Each row is a point on a tangle of strands that fork and nearly touch. The rows are in no order.
Two points are linked if the straight distance between their rows is under 89.3. Some points are linked to none.
mupal: [-42 -39 -29 -13 -13 -21  73   7 -11 -39   6  11   1  37  -4  -6  -4  -1
  -3  -6 -25 -22  40]
Gan: [-25   3  34  22  12  13 -36   8 -14  49  -3 -44 -14  19  29   3 -28   6
   9  64   6 -14  -9]
Medur: [-44   8  24  -9  17  11 -25   2 -24  20  21 -12 -62   2  37   2 -22 -27
  26  49  16  14 -20]
sif: [ 16  -4 -24   2  -9   8   2  21  -6  10 -31  -9  20  23  13   5   4  46
  -2 -21  -3  -9  -3]
lom: [ -6 -37  38  14  -2 -34  27  15   7  11  -5   0  30   6  23  -9 -11  12
   4 -10  -5  -4  27]
duk: [-38 -30  14  -8  17 -18 -12  44  14 -10 -12  11 -15  16 -23   1 -12 -31
  60   1  16  -3   5]
Tuz: [ -5   9  10 -24  -5 -27 -13  20 -10  -7   8  32  27  17  46   5  10 -12
 -38  -3  -3  11  -3]
Ravun: [ 10  28  -6   0  17  13  -2  -8  11  -3 -10   1 -21 -43   9 -46   3  -4
 -29  -1   6  34  -1]
pokov: [ -9  18  17  21  11 -36  -8  -6  11  11 -10 -61   6  23  40  22 -23  25
   3  19  21  -7 -22]
zez: [ 47 -22  47   9 -20 -10  -3   6 -18 -21  26 -29  43  -4  11  -7   6  19
 -11 -16  -9  10   2]
dubi: [  8 -13 -10  -9 -39  13   8  -8   6  21  25  20  34  -9 -35  11  11  30
   3 -25  21   0  -1]
dovas: [-62  -5  15 -19  -7   8 -29  12   6  41   9  10 -35  19  -9  -5  15   9
  49   9  15  15 -16]
bavu: [ 23   1   0  34  48  19 -44 -48 -25  20  11 -12 -32 -10  24   7  -3  28
  10   8  14   9 -13]
Meb: [-23  -5  30   9   4  -3  12 -18   8   3  -1   5 -55 -41 -17 -13   6  -8
  21  16   7  31   2]
fosab: [  8   5  -9  -2   9  37   6  -6  23 -24 -22  20   8 -24 -35 -12  21   7
   9  12 -54  -5  -3]
sava: [-27   1 -20  -1 -18 -20  22   8 -47 -16  -5  -1 -30  -6  16  24 -28   0
 -16  -9 -22  21  15]
luv: [  1 -25 -10  -5 -27  39  19  -5  27  -7   7   8  33   6 -11 -10  -3 -36
   7   8  -7  14  45]
lak: [-25  37 -30  32  16  11 -64 -47 -12  52  11 -29 -40  17  18  -6   5 -10
  -7  29  31  15 -12]
vedim: [ 58  23   2  20  36  -9 -10 -25 -19  30 -26 -39   2 -46  27 -13   3   7
 -10  -7 -12   2  -4]
kesev: [-16 -44  17 -13 -10   6 -24  44  18 -31  -6  25  -7   3   9 -13  25 -22
 -25  20  -5   6  21]
Kuguk: [ 61  21  19  20 -18  45  50 -29   1   1   9   6  20 -17 -33 -29 -17 -17
 -20 -14   5   6  28]
zeso: [-38  30 -28   2  28  21 -20 -27 -23  60   2 -32 -47  20  32  14 -46  14
   7  33  23 -26 -24]
Tadez: [-27 -41 -12 -30  -3   7   0   3  10 -31  34  15  36  18 -35  -4 -26 -27
  11 -29 -18 -25  32]
Vozo: [-45 -37 -12 -54  15 -13  42  29   8  -5  -6  43  -6  37   0  -4   0 -17
  29   7 -12   6  25]
suto: [-10  27  18  21 -12   8  -9  -8 -13  27  15  -1 -25   3  13 -14   8  25
   7   8  48  30 -18]
Fug: [-10 -14  22 -19  25  -2  10  34  12 -58  10  -9  19 -22 -17  -6 -20 -11
  11   4   1   8   7]
Fofe: [ 14  52 -18  12  13  16 -24   7 -21  31 -22   5 -19   1 -10 -42  -8  17
 -25 -40 -14   3 -14]
ral: [ 11  11  27  -1 -41 -19   7  23  18  -2  -5  15  21  -3 -25 -33  18  -5
 -35 -10   5  -2   2]
zudup: [ 32  20  23  16 -18 -30 -23  24 -38 -19   7   4  15  19 -15  27  -2  -6
 -11 -21  15  14 -22]
mafi: [ 18   6 -12  46  15  16 -40 -37  -1  -1  -1  -9 -27  12   0  -2  18  18
  36 -19  19  31  -5]
gesa: [ 18  -9   6 -14   7  32  25  28  29 -27 -26  28  33 -16 -41  -4   8 -23
  -9  24 -36 -30  11]
Mumif: [-31  21 -17 -18   9 -24 -24  21   6  -5  10   3  12   7  37  27   6 -14
  16  32  25  -8 -27]
Vigop: [-12 -22   1 -20 -10  19  54 -26  17 -23  25  51  -1 -11 -28  12 -13  -6
  22  21  -5  17   0]
fifeb: [ 38 -24  -9   4 -26  49  21   0  17 -24  11  29  37  24 -12   8   5 -11
 -26  12  -4   6  30]
Pufu: [ 12 -18  13 -21  33 -18  -8   4 -18   1   1   7  17 -37   7  31 -31 -16
   1   2  -6  -5   6]
nen: [-14 -26 -15 -20 -26  31  48  -1  24   9  -9  26 -28   7 -45   0 -22   0
  -6  -8 -22 -10  36]
Gisi: [ 24  42 -17   7  -5  -3 -12 -12 -21  59   5 -14  -7 -20  -2 -32  10  11
 -40 -19  56   4  -9]
seb: [ 32  53  -4   7  22 -15 -34  -4 -13  36 -18 -51  18  -5   7  22   3   5
 -33  26  23  -9 -38]
Nugu: [-19  16  10  16 -36 -15  16  27  20   2 -20 -15  14   1 -19 -28  20  16
   3  -6  24  23   7]
Ruleg: [ 14 -12 -10 -13   3 -17 -39   2  15   9  -1 -16  12   0  17  29  26  16
 -36 -19 -14 -52 -20]
duvep: [-30  10 -12  10  -5 -21  -5  -7 -20  37 -11 -15  -5 -31  -3  27   6  -4
  24  25   2  -1 -10]
fiz: [-19  24   6  -7  16  -1  -7 -15 -10   3  22 -16 -31   6  45  26 -19   2
 -24  61  32 -17 -40]
vabu: [  1 -18  19  20  -1   2 -28  28 -16 -12 -10  26 -22  -5 -19  16 -14 -18
  38   4  19   2  -7]
ziros: [-32  -6  24  -2   3 -13 -14  24  -8  25  -7 -11 -33  -2  32   6 -19 -22
  -4  40  41  32  -2]
bak: [ 27  18 -18  33 -27  14  27 -30   4   7 -18   6  -1   7  -8 -20   5  -9
  10 -25  -1  35  23]
Renu: [-22 -13 -28   2 -19 -31  40 -11  -1  10 -14  -9  24 -15 -23  20  -3 -27
  26   3 -24  -1  41]
Gudal: [-39 -51   6 -14  15 -18  13  23  12  17  -7   1  28  30  23   7  -2  37
   4   9  -2 -18  16]
ser: [-32 -23   0 -20  19  -5  -3  57  -4 -39   5  -7   2   6  -4   1 -18  -9
  36  -7  25 -29   6]
depip: [ 36 -15  32  34   0  10 -37  14 -23  32  -4  -6  17 -17 -38   0  -4   3
   1   0   0  30  12]
Nudo: [ 31  -3   3  17 -18 -36   8   4   2  36 -35 -28  17 -10  10   0  -1  -5
 -23 -24  13  -4  15]
menit: [-29   9 -47 -13  47  18 -39 -31   6  13   0 -11 -42 -15   4  10 -15  -1
  11  10   7  39  -7]
Dape: [-11 -16   0 -12  -3 -39  30  22  24 -42   7  24  47  30   0 -29  24 -15
   6  -9  -4 -41  15]
geme: [ 40  23 -35 -10 -21  24  -6 -26   0  10  20   0  43 -19 -40  -7  24  13
   3 -29  -5  -6 -12]
vites: [-18   7  25 -13  -3  -6   2  34 -14 -18  -4  -7  17  -9  23 -30  21  14
 -11   6 -50 -17  -6]
Dak: [-18 -21 -37 -26   9  10 -28 -17  22 -15   2   9  -3 -25   0  34  13   4
  -3  11 -22  11   1]
gano: [-22 -17  -8   3 -14 -28  49  16 -36 -55  11  -7  -2  24  16  -7 -16   0
 -19 -13 -15   9  35]
vopef: [ 53  41  -4  28  20  21 -17 -16 -29   4  16 -13 -12  -4  31 -21  16  30
   2 -14  52   3 -37]
Kas: [-41  14 -29 -35  26 -31  -5   8   6  -5 -10  12 -18  26  20  36 -19 -17
  10   0  -3   9 -14]
Ruvi: [ -1  34  26 -14  -6 -19 -48  21   1  17  10  21  26  30  20  -8   2   6
 -19  -8   6   1 -32]
sido: [  1  -8  -6   2 -32  34  13  -8 -32  -2  16   0  14 -31 -32  -3 -17   9
   2 -13 -31  20  28]
Lika: [ -6  -5   0  10  15  -9  -4  17  -2   9 -35   5 -18  -8   7  12 -12   2
 -11  31  16  48  -2]
bamo: [ 12  20 -33 -12   4  42  22   0  11 -21  -9  10   3 -29 -21 -26  -6 -14
 -31  13   2  38  16]
Zit: [ 68  -6   9  -5   0 -10   0 -16  -3  -6   4  -2  -4 -36 -10  15   6 -14
 -18 -35  16 -17  -7]
rodaf: [ 17  49  21  37  34  -4 -13 -30   6  41 -18 -40 -18   1  35 -23  13  30
   2  33  26 -15 -31]
funuk: [ 41  17  -8  16   5  16  -6 -40   3  -5  15 -13  34 -25 -43 -10  -4  18
  15 -26  14  29  -2]
viru: [-21 -68   0 -21   4  -9   9  10  29 -37   8  10  20  37   1 -12 -22 -26
 -18 -26  -3 -12  46]
Vosok: [ -1  14  29  16 -10   3 -23  -7   9 -19   4   1 -27 -39  -5 -26  22 -12
  -2   8  -8  24  -8]
mir: [ 27  -7  33   1   7  13  18 -12  35 -35   8   9  39   5 -27  -2 -23 -10
 -19  -9 -47  15  22]
Fifu: [-16 -43  10  -5  -3 -21  16  44   2 -21 -15  27  -8  29  14 -16 -14 -27
 -38   0 -22  -3  45]
deti: [  8 -22 -38  -6 -15  43  48 -14   6 -20  -9  44 -20   1  15   9   7 -21
  28  -7 -18  -5  28]
fetet: [ 21  28 -14   7 -23 -13 -13   9 -33 -12  10  -8  29 -11  14  22  40  -1
  32  -5  11 -21 -29]
norag: [ 23   7   7   8  -1 -26  -3  -1  23 -37   3 -12  58  18 -18  12  -8  -3
   1 -15 -39  12   3]
Kiti: [-29 -12 -17  -6   8 -33  11 -10  -6  12 -22  13 -24 -21  -6  31   5 -23
  40  15 -30   4   8]
Zepes: [ 44  -8  -9  22  14 -16  -4  17   1   3 -39  -2   1   7  11  25   5  16
 -41  17  27  25 -11]
gegan: [ 54   4  34  11 -20  36  53 -15  22 -14  10  18  23  24 -41  13   2 -49
 -38  -1 -36 -34  18]
dum: [ 69  14   9   7  -6 -17 -10  -2  14  10 -16 -31  36   3 -34  -4  40   6
 -30  -6  -1  24 -13]
toluk: [-18  -9 -17 -10   1   0   3  36 -26   8  -1  22  51  20   8  12 -18  -2
  31  -6 -21  -1  13]
Budu: [ 45  14   4  14 -13   2  -2 -15 -23  -2 -12  13  17   6  -6  -9  23   3
   3 -36 -65 -20 -10]
rubu: [-41   0 -20 -31  -9 -14  12  27  -8  -8  -1  36   5  33   8   5 -17 -20
  12   6 -14  30  12]
silom: [ -4  -9  -3  -6 -14  15 -14   9   7  -5   5  -5  26   2  20 -26  -5 -14
  14 -21   3  37  28]
boto: [-30  13 -20 -11   3   7  -7   5  12 -10 -21  15 -52  -9   7   5  22  -2
  29   2  10 -13 -25]
nutu: [-34  -3  19 -18  -2 -14  -8  -6  13  24  26 -22 -13   5  39  30 -13   7
 -10  31  23 -55 -33]
Rar: [-16  -5  26 -17  24  10 -38 -14  19  14  22  15  -9  -1   6 -17 -29  15
  15 -19  15  20 -18]
suvut: [-54 -62 -19 -38  -2   0  27  37  -5  -4  -4  15  -7  11 -40   5   4 -26
  12  17  -7 -13  41]
baf: [ 11  40  -5 -10  17  20 -46  -3 -30  37  21 -13   7   5  33  18 -29   1
   1  12  47 -32 -49]
pota: [-15   0 -15 -11  -7 -29  -9  14  -9 -16  27 -10  38  -7  25  20  25 -10
  20   9  12 -42  -9]
pakes: [-18  -9  13 -11  -6  -5  43 -12   0 -29  31  25 -27  -6   3   7 -18  19
  28  -7  25  17  -1]
gusab: [-17   6  -6  -4   2 -46  -1  -4  38 -27 -12 -23  27  -9 -15  20  -1 -14
  -6   0 -10  27  10]
kepa: [ 45  32   1  -3  33  11 -29  -3 -28   8  21   4  11 -23  32  10  -1   5
   7   0  25 -17 -44]
gomi: [-53   3   8 -14  -4 -19 -16  12  42   0 -10   5 -39   7 -11 -13  28   1
  18   9   5  12 -21]
kud: [-53 -31  20 -24  13 -27 -46  18 -23  16  16  15 -31  15  24  32 -12 -24
  16  15 -12 -10  -5]
taki: [ 64  40 -24  19   9  -2 -20 -39 -41  27  19 -10  -3  -5  -3  -9  26  15
 -13 -34  46  18 -11]
Pob: [ -2  23  21  14  -1  17 -54  12 -10  41   0 -44  19  15  43 -10   7  11
  -6  43  17  -1 -27]
tuze: [ 16  57   8  35   9  -2 -61 -29 -30  40  28 -22 -21  28   4   2 -29  -4
 -13 -30  33  -3 -26]
Pegil: [ -6 -41  28 -14  -7   0 -21   8 -19 -39  31  15  18  18  14   4  -6   9
 -19 -24 -30 -22   8]
dizir: [ 51  28   3  17   3 -11  29 -13  -2  39 -29 -18  19 -33  -9 -27  -3   4
 -11 -16  -9  -2   6]
labuv: [ 32   1 -18  11   2  18 -13  -4 -19   4  -6   2   1  -2  -7   9  12  38
 -29  -6   7  17  -8]
vasa: [-52 -10  25   3  -4 -36   1   5  25   2  -1 -12 -17  10  30  -6  19  -7
  31  19   5 -10   2]
Pudib: [ 16  21   2  35  11  -8  -3 -17   0  11  -2 -66 -21 -10  30   8  -5  21
  -5  28  57 -16 -24]
Beti: [ -1   7  11  18  17 -32 -11 -18   1   0 -10 -23 -32  35  68  26 -18   4
   6   6  16  -9 -13]
Rumeb: [-39  56 -29  10  18  12 -36 -42  -6  48   5 -24 -53  41  22  -3 -24 -25
   7  52  17  -2 -27]
leviz: [-14  39  19   4  18 -10 -34  13   0   8  -8 -21 -28 -10  -9   3 -20 -15
 -10  12  19 -11 -28]
totuv: [-16 -17 -18 -20 -34  21 -15 -13  25  21  24   7   2 -43 -24 -16   4   8
  -2 -17  28   7   9]
gomid: [  6  14  -3  -2  -5   4   8  26 -38  17  -3 -29  -4 -26  41 -14 -13  14
 -17  -4   8  -5   3]
Pugi: [-10   6 -20 -16  -5  17  10  15  14   2  -6  23   3 -13  11 -26 -10 -16
  50 -21   5   5  16]
rav: [ 16  34   2  16   1  -6 -52 -13 -40   9  26  -5  -1  13 -10  29 -17   5
  -9 -10  14  31 -31]
gobo: [-22   8  10  -7 -15 -10  -7  13  10  -7  11 -19  -5  15 -11   7 -23  38
 -29 -23  16 -24 -24]
Tuge: [-11 -27  11  -4  -4  29  66  11  11 -57  36  21  30  23 -31 -25 -19 -44
  13   3   2 -24  42]
zole: [-27 -20 -26 -13   3  16   4 -32  27  -3  -2  14 -47  12 -31   7  14   2
  43   3 -15  51  -2]
mas: [-64 -29 -12 -31  -1 -18  17  26 -13  -2  -9 -15 -13  -9 -19   9  -7   3
  -6  11 -29 -13  24]
nobur: [ 23  38 -26  -9   5  -6 -23  -1  26   6 -21  -7  22 -39   2   6  37 -15
 -17  13 -10 -11 -17]
nudup: [ 38   4  30  34  32  -6 -10 -38   7  29 -13  14 -14 -30 -27 -12   4  35
  -8  -7  11  -3  -8]
bab: [  8 -10 -17   1   8  22  34  -5   2  -8 -20  50 -14   0  21  -9   2  -6
  56   4   4  18   8]
Robem: [  3  14  19  12 -10 -14 -14  32 -43  16   0  26   1   7 -11  10 -24 -20
  12 -16  26  -4  -6]
Rosi: [ 52  -6  18   7 -15  38   4 -11  -9 -11  -1   0  19  -3  10 -24  -2 -17
  11 -42 -55 -10  23]
Viku: [-24 -30  11  -1 -13   8  57  -7  18 -65  30  15  13  10 -30   7   0 -19
  15  27 -14   7  31]
Vinod: [ 32   5  -2  -3 -27 -27 -22 -13  -1  36   2 -41   6  -9  28   6  26  16
 -36 -23  10 -23 -10]
vumuk: [ 36  15  19  -1  38  -1 -13 -10  -6  -3   3  23  31 -33   0  15 -19  13
  11   2  -7  -1 -28]
litot: [-33 -28   8 -15   2   5  16   9   2 -11   9  -9 -34  -9  42 -27  -6  23
  -2   9 -14  30  10]
posa: [-49 -60 -23 -38   7  -7  66   8   2 -26  34  26  24  49  -4 -24   2 -19
  24  13 -13 -10  44]
tovim: [-41  25 -25 -24  30  18 -36   0 -11  21  14 -16 -48   1  10  10 -27 -12
  22  15  36  27 -33]
zal: [  2 -29  10  -1 -30   6  18   6 -25 -33  20  21   7  -1 -13   3  14  -9
  -6 -13 -49 -35  21]
nadek: [-35   7  13 -21  15 -26  37  -1  11  -9  15   1 -45  -7  32   5 -17  16
  20  18  38   7 -30]
rof: [-16 -18   7  -4 -23 -27  24  28 -18  24  -7 -19   9  -2  21  -8 -12   5
  -1 -24  25 -27  21]
rig: [ 50  13  -2  -3  -3  46  26 -44  22  14   2  35  10  -7 -42 -20  -7 -13
 -38 -27 -23   7  11]
Gor: [  7   5  -9  -5 -29  43  52 -36  17  12  13  42  -8   4 -33   6 -25 -26
 -20  -7 -26  -3  31]
lis: [-16 -45  24  -7  34 -28  13  41   0 -42   1  13  43 -10 -11   0  -3 -25
   6  31 -15  -9  21]
bapib: [-41  12  16  -5  19 -11  -3 -21  19  46 -11 -26 -65 -29  -7 -12  -2  -8
  17  26  30   9  -9]
nifog: [ 21  20 -31   2  11  23 -22  -8  15  27 -19  40  -7  10   0 -32  -6  11
  -5 -44  14  23  -9]
Gugi: [  7  17  15  -9  17  11 -30  16  20  12  -4  23   4  20  27 -28 -10  26
  -4 -26  26  11 -18]
Nipu: [ 55   4   2  17 -25 -16  26 -15  -3  -9 -17  -9  37  -8 -15  11   8 -44
 -26 -11 -32   8  27]
Zakuf: [ 23  -5   3  27  -3  24   6 -11  -7  -9  -8  33 -17 -19 -51  14   9  16
 -27  21   0  31  -5]
Gep: [-10  35  -9  22   7   6 -34 -13 -22   6  -7 -12 -41  40  36  28  -8  13
   0   3   4 -11 -45]
Labat: [ 10  -8  14 -12   2  -8  42  18  38 -12 -11  35  60   6 -25 -12   9 -17
   1  14  -8 -35  13]
buse: [ 36  13  28  42  32   5 -34 -10 -15  40 -10 -23   3 -22 -36 -18  13  25
  -8   7  32  16 -11]
Boz: [-27   1 -18   6   2   2   3 -20   8  35 -18 -14 -44  -9   2  -7  -1  44
 -12  -6 -12  11  -6]
fito: [-54   6  17  -2   8  -6 -38   8 -23  36   6 -20 -20  27  41  14 -11 -15
  29  51 -17  -6 -10]
Tazug: [ -8  11 -29  12 -38  12  48  25   3 -28 -28  18  13  23 -33   0   4 -28
 -16   5 -19   4  26]
muri: [  8 -52  17  28 -17  33  38 -16  33  -7 -12   9  18  20 -25   4   8 -25
  23  10 -22 -11  53]
kor: [-13  28   1  -2  -3 -13  -3 -26   4 -17  19 -10 -21 -24  13  26  20  28
 -16  36  19  -2 -45]
rala: [ 60  16  -3 -11   6  31  28  22  12 -38 -14   8  28   2  -1 -19  19  -8
   9  -9   3  -5  -4]
taga: [-58 -36  18 -44  15 -40  12  20  11   8  -4   9  -8  -5  -2  -3   6  -6
 -22  38 -25   2  19]
Zupen: [  7  34  -7 -12  18   2 -26 -16  26  14  -1 -26 -10  -8  -3 -10 -15  40
 -46 -22  25 -23 -40]
Kiner: [ -5   7 -21 -19  15  21 -10 -29  24 -12   9  35  12 -21 -15   5  15  27
   1  17 -32  23 -20]
bure: [ 17  41   8  21  18  -3  -2  34   1   7 -47   7  -7   8 -16 -26   4  21
 -21 -15 -18   4 -20]
meri: [ 12 -26  -5   7  13 -19  50  11  -4 -35  -8  -3  44  18  -8   7 -14 -61
 -16  -1 -25 -32  53]
zas: [ -2  31 -17  23 -12   0 -36  -1 -31  27  -4 -19   4  -5   4  26  17   0
  45  10  34  -9 -19]
bopar: [ -2 -14 -16   8 -28 -23   5  12   0  -1 -21  20   1  35  -7  25  13   9
   8  -8   6 -11   2]
Dos: [ 33   1  26  15 -15  19  25 -21  21  -1  -2  -5  41   3 -46  -4 -14 -44
 -24   2 -50  -9  35]
dubif: [-30 -23   2   3  -2 -45  -1  22  18 -32  12  -9  24  22  22 -10  36 -10
  20   4   3 -32   4]
bimeb: [-40  11   6  -1 -11 -29  24  24  33 -20 -19 -19  17  13 -29 -14   2   2
  22   3 -19   8  10]
fesik: [  5  15 -25  30  -3  -9   1 -43   0  28 -22   4 -24  -4   9 -15   7  13
 -11 -17 -22  43  14]
fetu: [-14 -24  -5 -24   3  25  62  15  41 -16   1  31  40  18 -34  -9 -23 -14
  26   8  11 -30  30]
zap: [  7 -37  22  18 -21   8  41  -3   6 -26  -5   7   4  21 -22  -3 -13 -10
  12 -20 -46 -27  47]
Luran: [ 37  -7  52  24  -9   8 -22  11 -19   1  19 -10  17 -16  10 -31  -4  15
   4 -12  20  23  -1]
zimet: [-22  25  -1  10 -24  -8 -51 -11  -2  32   5 -32  -8 -10  18 -16  13 -29
   2  -7   7  34   3]
dez: [ -4  -2  -2  20 -19   4  27  -5 -39  -8   4 -29 -20 -29   7   1 -14  17
   7 -18 -15  13  16]
pinok: [-31  22 -30  -1  20  -5  -9 -39  11  30  -1   0 -24   3  -8   8  -6   1
  51  -4  -5  50  -7]
finel: [-34 -46   9 -13  32 -35  12  35 -22 -48  28  26  37  43 -11   2 -10 -10
   6   9 -23 -14  11]
kam: [ 72  17 -12  -9 -24  -4  -8 -11 -17   0  25 -34  39   1 -24  13  43   3
  -8 -36 -13   3 -27]
suza: [-14 -24 -27 -22 -20  -1  34  -5   7 -26   6  11  -5  -1  34   0  22  10
 -10  15  -1  25  16]
fegoz: [ -4  16 -18 -29  11   6  -2   2  17  -4   0  18 -15 -34  12  -5  -2 -10
  22 -18   7 -32 -23]
depur: [ 23  11  12  -9 -14  14   1  22  -6 -28  20 -11   0   5 -24 -21 -16  23
 -19 -48  -4 -12 -10]
Bezez: [ -4  26 -24  28  16  11 -62 -26  -5  35 -16 -44 -14  -7  11 -17  13   7
 -22  -6   3  19  -8]
Gofe: [-20 -60 -26 -25   2 -11  -3  -5  14 -36  11   7   9  18  13  39  13   1
   4  12 -19  23  19]
koget: [ 20   0 -19  -7  -8  18  23  33 -10   0 -29  19  57  41 -10   2  -5  19
   7 -10 -25  -8  18]
rogol: [ 32 -12  18   6  16  -9   8 -20  10   4 -13  24 -40 -38   1   9   4  10
 -20  -7  17 -15 -20]
geted: [-55  -4  -6 -26  -5 -10  -5  25  -5 -60  32 -17 -22  15  14  -8  -2   1
  20 -16   0 -19  -7]
sak: [  8  11  25  26  15  -7   2  -1   9   3 -17 -26 -26  -3  22 -17  28  56
   3  12   3 -19 -30]
Sabef: [ 40  -9  -1   5 -20  -5  42 -35   8 -16  -2  19  18 -26 -11  19   7 -17
  -9 -10  -5 -10  15]
dore: [ 46  -9   9   3 -13   6  63  21   5 -43  -4  13  33  18 -26   6   7 -60
 -36   1  -7 -35  35]
gefez: [ 13 -24   7  -5 -12  42  43  26 -25 -18   6  -1  18  -3  -9 -15 -28  19
 -19  -3 -27   7  29]
Guge: [ 25 -23  35  -8 -17 -29  -5  20 -27 -26  38 -18  31  15  37   3  15  20
 -21 -22   1 -35  -1]
delir: [ 21   8   6  33  11  -4 -43 -46 -14  15  14 -33 -37 -20  23  19  13   2
  -2   3  41 -21 -24]
Duna: [-12 -24   8  17 -24  -2 -25  16 -20  11  -1   5 -15  16  22  23  35  14
   2  21  14 -18  -5]
pege: [ 59  16 -20  23  -7  21  24 -50  10 -11   6   9  31  17 -30   7   1   2
  12 -16  -3  42   8]
nom: [ 55   3  22   4 -15  37 -12  23 -15 -24   2  -3   1 -10 -22 -27  -2 -12
 -25 -47 -18   5  17]
gaku: [ -1  19 -34 -21 -16   4  35   6  17  -5 -20  35  11 -19 -33   4  -7 -38
 -16  12  -3  18  15]
keso: [-26 -25 -30 -27   5  14  23 -12  21  16  -7   2   4 -31 -18   9  -5  33
  29 -19 -21 -23   8]
donis: [-16 -34 -34  -9 -29  27  33 -10  20  21 -20  17   3 -10 -36  14   9  23
   9  17 -15  -1  28]
deba: [  8  31 -27  10   6  -1 -13 -24  10  34 -14 -21 -29 -24  -9 -17   4  23
 -13 -36  49 -19 -20]
sote: [-53 -23   1 -16  -3  -7  -7   7  -8  36 -13 -26 -58   1   1  12 -16  19
 -15   5 -22  -2   2]
tobo: [ 27 -19 -11  21  24  23 -19 -22  10  16 -30   8  -9 -26  15 -10   8  -1
  27 -13 -20  -5   7]
zivo: [-28  23   8  22  23   0 -26 -38   2  21   6 -47 -69 -23  17   3   2 -11
  30  18  24 -19 -23]
soze: [ 18  13   2  21 -14  16 -33  24 -53  18   3  -5 -25  20  34  23  11  14
 -11  11  16 -32 -33]
raf: [-46 -35   0 -27 -24 -14  23  11  -7 -36  42  21 -30  14  -6  -5   6 -14
  22 -15   4  -6   5]
luz: [ -2  18 -15   7 -15 -11  20 -20  16 -20  -5 -26  -3 -24   2   3  36  36
   3   5  -3  -9 -21]
vonub: [ -2 -18  22  -2  15 -25 -43  -7  23   1 -16   0  -3  -7  18  18  25   7
   1   8 -34 -31 -31]
Pupe: [-14  34 -18  -9  25  11 -19 -17 -32  57  11  -1  -4   2  36   1 -38  31
   0  12  29   2 -26]
Fole: [-20 -18  27 -10   2   2 -38   2   2 -22  29   5  -1  17  12  18 -14  17
   9  -8 -21  18 -15]
sefa: [  5  21  10  -7   7   2  -6  51   2 -37 -28   3   0   6   4 -12  17  10
 -21   5 -20 -10 -19]
pelub: [  0 -21  10  -3 -11  14   6   0  17 -19  -7  26 -26   5 -41   0 -19   3
 -21  -3 -10  12  16]
soget: [ 51  37 -10  -3  23 -21 -31 -13  13  13   5 -32  24 -24 -14  13  35   6
 -28   5  12  -3 -41]
sero: [ 28 -41  -4   5 -21  11   2  28  16 -38 -19  28  18  17  11  -4  36 -14
 -36  15  -6   2  20]

A fork is a point with three links. Follow the links from the first point to the second and name the forks in between, in order.
ser; geme: pakes Labat dubif pota rubu Vozo mas
bure; buse: Gugi Pegil
Medur; fosab: labuv sif rubu pota dubif Labat
dum; zole: geme mas Vozo rubu sif labuv Medur
Dape; Ruvi: dubif gomi Pugi luv Pegil Gugi
Kas; Medur: rubu sif labuv
ral; Pugi: Dos Pegil luv
vonub; Lika: Nudo rof dez Vozo rubu sif labuv

A fork is a point with three links, a tip a point with one. Leave the first point through the second and follow the links. Name the first fork or tip that comes.
zez; Luran: Dos
vopef; taki: Budu
Budu; Rosi: kepa
